Points on a hilly landscape, in no order, each with its height.
From any point a climber takes the steepest step (rise divided by distance) to one of its 2 nearest points. It stops when none of these is higher. Distance is the straight distance between rows; heights are no part of it.
levid: [139  65 111 134 124 117 149 114 131 134 141 146 128  88  96 124 114 131
 134 161]  height 182
nel: [111 130 119 151 155 139 132 133 134 126 108  88 161 116 111 120 130  93
  92 103]  height 380
tob: [167  94 118  86 138 129 158 137 108 120 155 180  87 145 115 145 122 144
 186 190]  height 195
Rezef: [155 130 157 123  91 126 114 144 128 110 130 138  79 115  81 131 125 217
 119 178]  height 594
sefa: [105 118 163 137 147 128 124 142 178 146 119  80 132  95 191 102  86 159
  94 146]  height 628
bom: [108 158  86 123 131 136 135 103 117 133 134 135 193 146 152 171 144  50
 110  82]  height 241
Pev: [139 165 110 140 142 155  93 107 145 123 108  97 130  89 148 117 134 118
  54  87]  height 378
dokid: [160 120 111 131 126 113 110 118 119 131 149 187 135 112  94 128 110 168
 107 124]  height 313
Rez: [132 159 117 169 120 107 111 109 135 114 110  75 108 101  84 105 128 156
  62  92]  height 327
Lebu: [112 160 151 171 115 149 102 125 159 150 107  83 114 111 162  83 136 147
  93 100]  height 97
Piza: [174 138  98  89 163 142 200 141  88 120 116 229 117 140 160 153  99 113
 165 123]  height 255
tiz: [110 129 108 128 134 135 139 122 102 126 117 152 173 159 156 175 162  34
 191  85]  height 498
fen: [113 102 140 141 135 154 140 154 153 140 121 118 143  84 162  99  89 134
  84 154]  height 587
Vev: [126 115 141 162 110 103 128 132 111 131 148  93 120 148 102  81 120 152
 106 136]  height 407
gume: [132 143 121 128 130 120 106 124 130 127 108 104  76 110 128 119 153 159
 108 135]  height 330
peze: [130 136  98 121 132 154 135 119 124 155 152 177 171 135 167 131 122  96
 111 122]  height 513
kuga: [130 177 111 111 150 148 164 122  91 116  91 161 172 179 181 178 152  56
 168  36]  height 602
Feseb: [168 178  85 129 139 147 127 109  89 116 113 144  98 133 128 151 161 122
  94  88]  height 180
Daz: [112  82 147 127 152 100 123 144 118 110 140 100 117 160 116  93 127 114
 156 164]  height 50
zuge: [107 120 126  72 157 168 169 163 161 146 133 189 173 111 175 140  98  80
 157 173]  height 24
Tusap: [155  92 136 166  79 103 130 113 121 127 154 140 130 100  54 118  89 182
  89 133]  height 361
nor: [ 83 120 151  75 161 163 132 172 180 140 135 151 171 125 202 134  90 109
 160 185]  height 30
dopi: [102  93 162 119 135  76 123 117 173 145 124  77  95 120 145 114  99 190
 140 170]  height 25
ful: [167 122  94 131 132  97 128  99  87  98 138 137 126 152  40 143 155 115
 139 100]  height 231
dubo: [144 104 148 163  97  98 144 129 111 125 161 109 114 128  76  95 100 188
  88 148]  height 383
nuvek: [171 122 119 143  89 120 122 130  72  93 139 165  84 145  58 155 138 154
 121 139]  height 240
Bazi: [136 174 129  93 157 174 104 143 141 117 111 171 177 124 207 149 121  80
  98 102]  height 488
Lapur: [149 170 104 108 155 175 120 116 153 129 117 143 172  99 180 139 127  93
  67  99]  height 443
vob: [157  58 131 117 125  94 137 119 129 118 146 160 120 104  70 123 111 156
 155 169]  height 193
bekef: [138 151 108 165 103  96 111 101 106 107 141 101 117 142  20 120 145 149
  96  93]  height 284
garol: [140 112 117 128 132 130 141 115 124 140 131 116 121 119  92 120 172 138
 146 129]  height 393
kib: [147 149 151 166  75 105 109 111 132 108 123  96  98  89  52 115 108 211
  59 104]  height 287
Leg: [131 148 105 109 137 166 156 129 115 154 130 201 185 139 186 151 122  70
 142 108]  height 463
verov: [ 65 110 160 130 128 107 108 150 137 123 121  62 125 158 154 105 142  85
 175 158]  height 41
vube: [ 66 144 143 111 122 123  95 137 156 133 106  91 145 124 183 147 150  84
 122 141]  height 289
mutin: [111 140 119 113 147 114  87 136 115 132 123 136  83 163 166 131 147 129
 169 134]  height 243
takig: [148 143 161 127 127 131 116 139 167 135 126  93 100  99 142  97 104 210
  79 149]  height 536
kobuv: [183 155  85 143  96 130 121 110  67 100 138 167  85 137  61 168 146 146
 110 101]  height 222
fel: [153 142  77 158 135 154 134 111 111 121 142 145 148 119  82 139 122 119
  93  69]  height 448
Gage: [138 126  70 137 144 153 178 106  89 119 125 159 167 148 129 183 127  45
 143  71]  height 325
lekik: [140  63 152 131 132 112 163 137 122 123 157  96 124 144 106  86  97 134
 138 182]  height 55
ruro: [121 110 117 147 130  94 130  94 151 141 130  99 162 100 106 107 107 139
  70 105]  height 227
Mizer: [144 108 177 135  59  88 121 126 135 111 141 106  56 129  63 129 120 223
 145 171]  height 543
Ridir: [133 130 101  89 149 171 168 156 137 144 122 222 141  98 182 138  93  78
 147 147]  height 17
memid: [139 135 154 154  60  88 110 119 104 103 134 105  66 126  35 122 146 192
 123 143]  height 502
Pavub: [158 112 128 149  88 114 111 115 119 121 151 180 113  98  64 133 110 184
 103 139]  height 339
vum: [154 109  81 142 135 133 167 108  68 126 144 162 142 170 136 151 142  56
 169  96]  height 299
dafi: [143 132 114 128 114 118 126 107 128 133 117 101 101 106  88 128 164 173
 103 140]  height 357
Mebi: [152 125 153 161  99  90 125 112 145 118 121 103  97  76  99 100  82 203
  56 117]  height 268
Zaru: [172 102 105  97 140 151 175 140 130 140 153 198 133 111  92 117 114 150
 141 166]  height 311
gima: [ 98 202 123 105 122 151 114 124 133 131 102 102 173 147 178 157 178  59
 121  82]  height 129
kip: [131  88 142 137 117  96  99 132 108 113 128 126  88 132  74 116 135 150
 166 139]  height 56
ruge: [170 169  82 137 109 130 109  97  95 110 124 142  94 114  83 159 161 158
  84  99]  height 202
nop: [ 66 146 150 161 119  99 104 131 157 146 108  73 124 134 127  87 162 128
 141 102]  height 78
Pem: [143 134 105 112 142 116 106 126 101 133 135 190 101 147 164 140 138 124
 152 125]  height 264
loza: [163 110 109 127 128 117 135 127  69 110 148 163  88 155  92 138 141 129
 163 138]  height 260
Tase: [139 173 105 159 116 135  92  87 143 122 110  83 112 101 116 104 132 141
  46  76]  height 351
zado: [160  98 160 131  90 122 141 150 124 109 132 121  88  90  65 131  94 204
 103 185]  height 553
Nafo: [124 129 173 143 126 112 139 117 173 140 115  71 130  87 161  91  85 175
  68 129]  height 588
fafa: [125 136  98 154 145 142 133 113 127 133 122 109 161 128  76 126 141 111
 106  82]  height 406
Rer: [139  62 169 174  76  57 132 106 117 104 147  89  85 130  59  90 107 167
 141 141]  height 43
beson: [123  92 141 111 153 120 105 146 136 127 140 133  92 149 122 121 127 170
 203 169]  height 215
gobim: [139  54 193 154 104  92 164 133 143 127 145  68  99 118  94  92  95 178
 164 172]  height 54
kir: [149 115 104 110 132 114 107 120 110 127 144 191 106 120 140 132 113 148
 122 142]  height 286
vasip: [120  94 159 117 127  87 118 128 160 137 141  84  65 136 115 120 103 205
 164 191]  height 20
mikur: [129 102 125  99 164 148 156 150 129 145 145 157 166 137 136 113 111 115
 135 168]  height 363
domun: [179 129 100  86 150 158 181 148 116 130 139 225 126 123 116 139 107 132
 142 150]  height 285
bomud: [109 197 107 116 142 143 135 119 110 126  98 117 151 169 147 159 188  62
 152  78]  height 141
zaki: [108 124 126 123 136 122 125 131 111 128 116 127 143 160 139 147 175  70
 189 112]  height 459
tirit: [ 93 165 147 159 116 150 104 118 168 149 111  75 171 112 166  99 141 113
  82  82]  height 107
duz: [150 125 132 152 109 105 105 100 155 139 134 122 133  78 115  99  94 179
  57 111]  height 249
Muret: [ 65 111 159  96 138 134 112 167 156 135 137 132 176 134 198 133  90  93
 147 176]  height 34
vaki: [136 108 111 111 166 158 177 140 115 129 126 153 165 138 128 138 138  77
 153 132]  height 390
kaza: [139 108 112 153 119 157 148 133 127 140 152 137 134  98 124 101  91 148
  76 143]  height 542
led: [107 131 136  87 145 174 137 159 131 145 138 152 132 163 205 158 127 103
 195 171]  height 210
loto: [126 120 132  87 145 143 158 149  98 133 127 158 122 178 193 166 144  79
 207 142]  height 220
sabi: [148 133 142 154  44 101  95 112  97  83 132 133  85 118  14 150 145 188
  93 131]  height 471
lazuz: [ 97 159 102 166 121 132 109 108 124 149 124 114 140 153 123 126 173  80
 144  66]  height 96
dif: [108 124 138 122 139 115  82 137 137 138 129 119  65 148 135 116 144 174
 177 147]  height 228
lisi: [125  93 116 136 162 141 155 137 118 124 123 113 163 107  98 122 128  82
 136 131]  height 367
roku: [147 124  99 173 121 150 128 119 122 126 140 139 139 103  95 117  91 143
  63 104]  height 499
nabuz: [ 89 119 100 131 138 122 120 118 130 137 113 128 174 116 152 149 146  53
 125 106]  height 263
Kal: [126  77 162 148 124 125 150 145 142 145 144 102 112 131 119 101  97 171
 139 183]  height 60
kulu: [133 181 100 120 144 132 126 117  94 118 112 110 109 161 122 131 180 100
 127  86]  height 159
mek: [145 168  93 149 131 103 110 109  87 101 134 116  98 161  53 121 158 130
 123  77]  height 259
rabu: [ 93 102 164 178 109 119 131 131 153 152 125  57 113 130 132  86 133 136
 148 128]  height 70
Gam: [131 108 109 116 149 122 135 117 116 130 125 132 129 146 109 138 176  96
 184 124]  height 430
dirub: [147 170 105 102 164 128 142 131  93 111  93 170 135 160 160 162 144  90
 148  63]  height 728
ret: [ 69 200 139 129  98 164  90 141 149 125 108  91 175 133 195 152 161  56
 103  95]  height 121
vezi: [124 164 117  94 135 149 160 132 112 136 110 201 198 145 217 191 118  39
 149  96]  height 475
telu: [126 196 121  98 131 147 154 130 106 127 100 177 190 167 211 186 142  57
 139  72]  height 525
Muru: [ 97 171 148 104 112 169 110 147 136 150 131 151 168 159 219 158 149  82
 156 134]  height 191
doz: [169  91 127 137 113  86 127 104  99  89 149 139 123 137  22 117 137 145
 134 136]  height 208
Pefup: [106 193 149  80 117 182 114 158 149 133 110 162 189 137 231 183 144  70
 147 112]  height 181
kefam: [169  86 103 137 133 129 148 118  69  98 148 153 118 161  88 130 146  72
 176 116]  height 279
Gim: [ 88  84 171 116 137 122 139 142 176 141 141  59 121 142 173 118  97 125
 185 197]  height 42
sim: [145  71 157 158 101  85 125 117 111 106 154 106  89 152  64  94 133 147
 175 146]  height 49
mel: [ 72 188 135 158 106 148  90 119 167 136 109  78 172 118 164 127 158  77
  99  67]  height 114
mig: [115 108 134 165 112  95 100 118 127 125 113 103  90 116  74 101 149 158
 141 103]  height 67
tusid: [108 143 123  92 130 172 134 146 133 154 127 156 136 132 211 164 143 100
 161 150]  height 201
Depu: [114 100 170 139 108  52 139 112 158 139 119  64 101 101 120 103  94 183
 109 138]  height 31
sas: [ 95 135 124 118 141 112 102 119 146 140 101  97 117 113 159 132 151 120
 118 136]  height 304
Zazub: [124 139 116 137 133 146 107 120 122 150 141 136 142 138 173 119 127 122
  95 118]  height 468
ludi: [158 122 122  95 151 140 165 135 137 141 152 166 155 117 118 111 114 155
 114 161]  height 337
Kiz: [159 170 116  82 173 145 124 139 120 117 104 169 131 145 171 143 135 116
 130  96]  height 613
mif: [113 153 161 109 156 150  92 153 176 138 112  99 128 112 195 105 116 145
  98 133]  height 675
Pipa: [131 143 130 175 102  93 109 107 126 104 122  84 108 113  37 111 122 182
  74  87]  height 305
Miled: [166 111 144 106 134 138 125 158 126 105 135 162  83 129  80 133 115 198
 152 173]  height 656
nila: [138 145 115 135 156 178 121 130 151 128 113 124 158  85 150 114 108 113
  55 110]  height 409
panu: [ 64 127 177 111 133 134 110 155 176 144 132  83 165 129 197 119 100 123
 145 164]  height 37
kuvi: [ 99 168 123 116 128 121 145 128  95 119  98 158 167 184 172 182 160  38
 194  60]  height 539
lili: [ 90  96 155 108 150 119 118 151 148 129 128  80 119 149 151 120 135 120
 182 169]  height 46
dugok: [157 124  81 113 158 161 180 114 100 127 125 168 156 123 115 154 142  81
 128 102]  height 359
kimab: [159 130 129  91 160 152 128 161 140 132 130 148  89 131 126 136 126 181
 150 172]  height 737
fuve: [ 84 140 109 163 121 106 105 111 131 136 112  98 127 136 112 103 170 107
 142  87]  height 87
virim: [117 124 133 146 126 112 111 127 128 145 151  97 142 146 148  89 113 130
  91 133]  height 434
Pana: [120 115 146 102 162 155 132 152 160 145 131 120 114 118 158 126 111 159
 147 187]  height 677
Suzo: [181 144  98 137 119 133 115  98 108 122 145 194 149 121  82 137 121 173
  76 104]  height 283
Luri: [ 81 137 122 118 117 139 120 139 133 132 109 101 171 112 178 163 144  61
 113 135]  height 278
badub: [ 77 171 111 170 119 140  90 110 143 134 117 110 167 136 146 127 154  70
 111  63]  height 106
guzu: [119 142 133  88 157 151 113 148 165 135 119 133 137 104 191 121 112 130
 117 167]  height 736
veb: [161  82 151 144  98 140 161 158 116  94 136 149 109  96  41 127  95 183
 114 175]  height 526
Rus: [ 53 107 186 116 127 118 125 150 190 144 119  52 137 115 191 131  92 133
 154 183]  height 40
fiso: [114  95 162 172  87  50 139 102 139 134 137  65  92 115  86  91 112 171
 119 129]  height 36
geri: [102  98 169 150 123 144 152 146 157 158 136  72 117 141 139  92 124 158
 151 154]  height 65
Seke: [166 136 132  96 141 128 120 133 144 132 141 129 107 109 141 116 106 181
  79 174]  height 573
Fam: [132 173 133  76 169 158 105 145 143 127 115 179 156 140 215 141 127 117
 131 120]  height 535
Mazuv: [155 122 114  86 157 153 177 147  98 129 127 206 106 155 178 164 121 102
 197 142]  height 234
Sokud: [ 93 136 109 170 111 103 112  99 126 130 116  77 105 121  67 104 162 124
 128  85]  height 77
Tode: [143  66 143  98 140 109 136 130 134 131 154 144 101 127 104 125 120 144
 199 188]  height 205

For each start below, name the point where the climber stops.
nabuz -> kuga
levid -> kuga
led -> vaki
sabi -> kimab
gima -> vaki
Tode -> peze
nuvek -> vaki
dokid -> peze
duz -> dirub
gobim -> mel
zuge -> lili
Suzo -> peze
fiso -> mel
ful -> dirub

Call two points neighbours if one is among the 2 nearest of the other. Go from one point of each pair to the other, from neighbour to neighbour, staying as high as possible. Name the lowest point that can't be avoided.
kimab / guzu -> Pana
kimab / vaki -> lisi
peze / kuga -> Leg

Write out the way that a climber takes from each point below.
ret -> gima, bomud, kulu, Feseb, ruge, kobuv, nuvek, loza, kefam, vum, Gage, dugok, vaki
vob -> Tode, beson, dif, mutin, Pem, kir, dokid, Pavub, Tusap, dubo, Vev, virim, Zazub, peze
Pev -> nila, Lapur, Bazi, Fam, Kiz, dirub
Muru -> tusid, led, loto, Mazuv, Piza, domun, Zaru, ludi, mikur, vaki
